Each scene shows the same named points in several views. A view is turned or mirrored, shifted and resized as a whole, has a little noise and may leave points out.
In the rows, zero is written as 100.

Scene 1
View 1
buru: [142  73  62 116  84  86 125  71 106 109 142]
Bonu: [137  71  67 112  85  91 125  70 100 107 133]
gemuk: [143  61  53 118  81  95 102  60 105 109 132]
fid: [132  61  23 122  79  82  88  46 111 118 131]
gur: [101  72  91  98  82 106 126  58  81  85 111]
pote: [123  70  75 104  82  94 136  75 101 108 121]
lis: [118  59  65 106  81 104 110  58  98 104 111]
Dufeb: [133  74  62 114  84  82 125  64 100 105 141]
Bude: [134  69  84 111  82 115  98  46  81  80 135]
Zubas: [158  43  57 111  79 105 125 106 134 144 103]
noke: [154  68  88 111  84 109 123  77  98  98 137]
bedop: [122  67  80 103  81 104 122  66  94  99 120]
View 2
buru: [ 85  91 112 117  99  98 124  75  62  97  64]
Dufeb: [ 92  92 101 111 102  97 120  81  68  95  81]
gur: [101  98  84 109 109  94 121 103  92 102 103]
fid: [ 99  73  97 109  64 106  94  79  63  80  69]
lis: [ 98  94  88 106  92  98 100  95  85  92  85]
Zubas: [ 76 106 114 111  85  94  78 104  92  98  29]
Bonu: [ 91  92 102 114  97  96 116  84  74  97  74]
gemuk: [ 95  90  97 107  86 101 100  77  67  87  73]
pote: [ 90  95 101 115 101  95 117  97  85 102  74]
bedop: [ 94  98  92 110 104  94 115  93  84  99  87]
Bude: [101 103  80 101 108  99 110  74  69  88 103]
View 3
Dufeb: [110  73 105  97 102 112 106  92 127 102 128]
pote: [ 99  79  97 102  97 109 103  86 114 110 129]
gemuk: [115  90 105  91  94 105 101  86 124  86 131]
buru: [109  71 102  95  98 106 107  86 125  95 134]
Bonu: [109  78 102  97  99 108 104  88 123 101 130]
bedop: [102  76 101 101 102 113 101  91 121 111 122]
noke: [101  74  97  99 110 113  94  93 127  94 121]
gur: [107  88 106 103  98 120 102  96 115 128 113]
lis: [116 103 105  94  89 107  97  88 117 100 124]
Zubas: [ 85  88  81 103  94  91  87  69 108  77 143]
Bude: [119  90 110  94 105 121  97 102 131 103 110]
View 4
buru: [140  82  88 116 118 117 100 108  76 116 105]
pote: [140  77  71 118 118 101 118 117  71 100 109]
gemuk: [138  81  71 106 109 133  92 112  87  86  85]
lis: [141  74  56 109 106 123 108 118  78  78 104]
Zubas: [131  54  82 109 148 110 133 110  77 108  38]
fid: [140  51  73  99 108 170  83  98  83 107  96]
Bonu: [139  83  80 115 114 113 101 112  79 105 104]
Dufeb: [140  92  83 116 108 112  96 113  81 104 112]
Bude: [137 111  66 112  89 116  80 119  91  69 112]
bedop: [139  87  65 114 107 104 112 117  74  82 111]
noke: [134 111  92 122 120  84 104 115  83 106  96]
gur: [144  89  49 119  97  95 115 126  70  68 133]
View 5
buru: [128 138 106  75  99 135 117 121 113 114 107]
Bude: [107 129 115  93  63 122 119 126  84  92  92]
Dufeb: [123 134 107  81  88 135 119 124 104 114  98]
gur: [127 110  96 109  73 110 106 129  91 115  77]
pote: [132 126  94  90  98 116 108 122 112 114  95]
lis: [129 124 114  93  78 104 107 120 114  98  93]
gemuk: [124 141 125  72  85 120 115 118 119  97 111]
noke: [107 142  90  85  97 132 114 121  99 101 103]
Zubas: [125 152  87  75 130  96  91 106 150  90 122]
Bonu: [128 132 107  81  92 127 113 122 110 112 103]
fid: [140 139 163  57  70 120 123 113 136  97 118]
View 6
fid: [ 71  81 116  93 141  97  88  55 120  77  93]
bedop: [ 80 105 123  97 118 109 105  85  92 100  86]
lis: [ 74 102 121  98 130 106 105  80  98  88  81]
pote: [ 78 103 119  86 116 109 106  76  85  99  93]
buru: [ 79  92 114  89 113 101  93  64  95 100 102]
Zubas: [ 64  97  81  83 112  90 122  43  80  87  83]
Bonu: [ 78  96 119  93 117 104  96  71  96  99  97]
Bude: [ 84 102 129 122 118 104  92  90 109 105  84]
gur: [ 82 112 137  98 124 117 107  99  89 100  84]
gemuk: [ 75  90 112 100 124  97  93  64 107  91  91]
noke: [ 81 102 112 105 101  98  99  75  92 111  94]

Which points are out of place in each view (at most two, in the order of its rows)? Write - if all are in place.
view 1 | Dufeb
view 2 | buru, Zubas
view 3 | bedop, lis
view 4 | gemuk, noke
view 5 | fid
view 6 | -
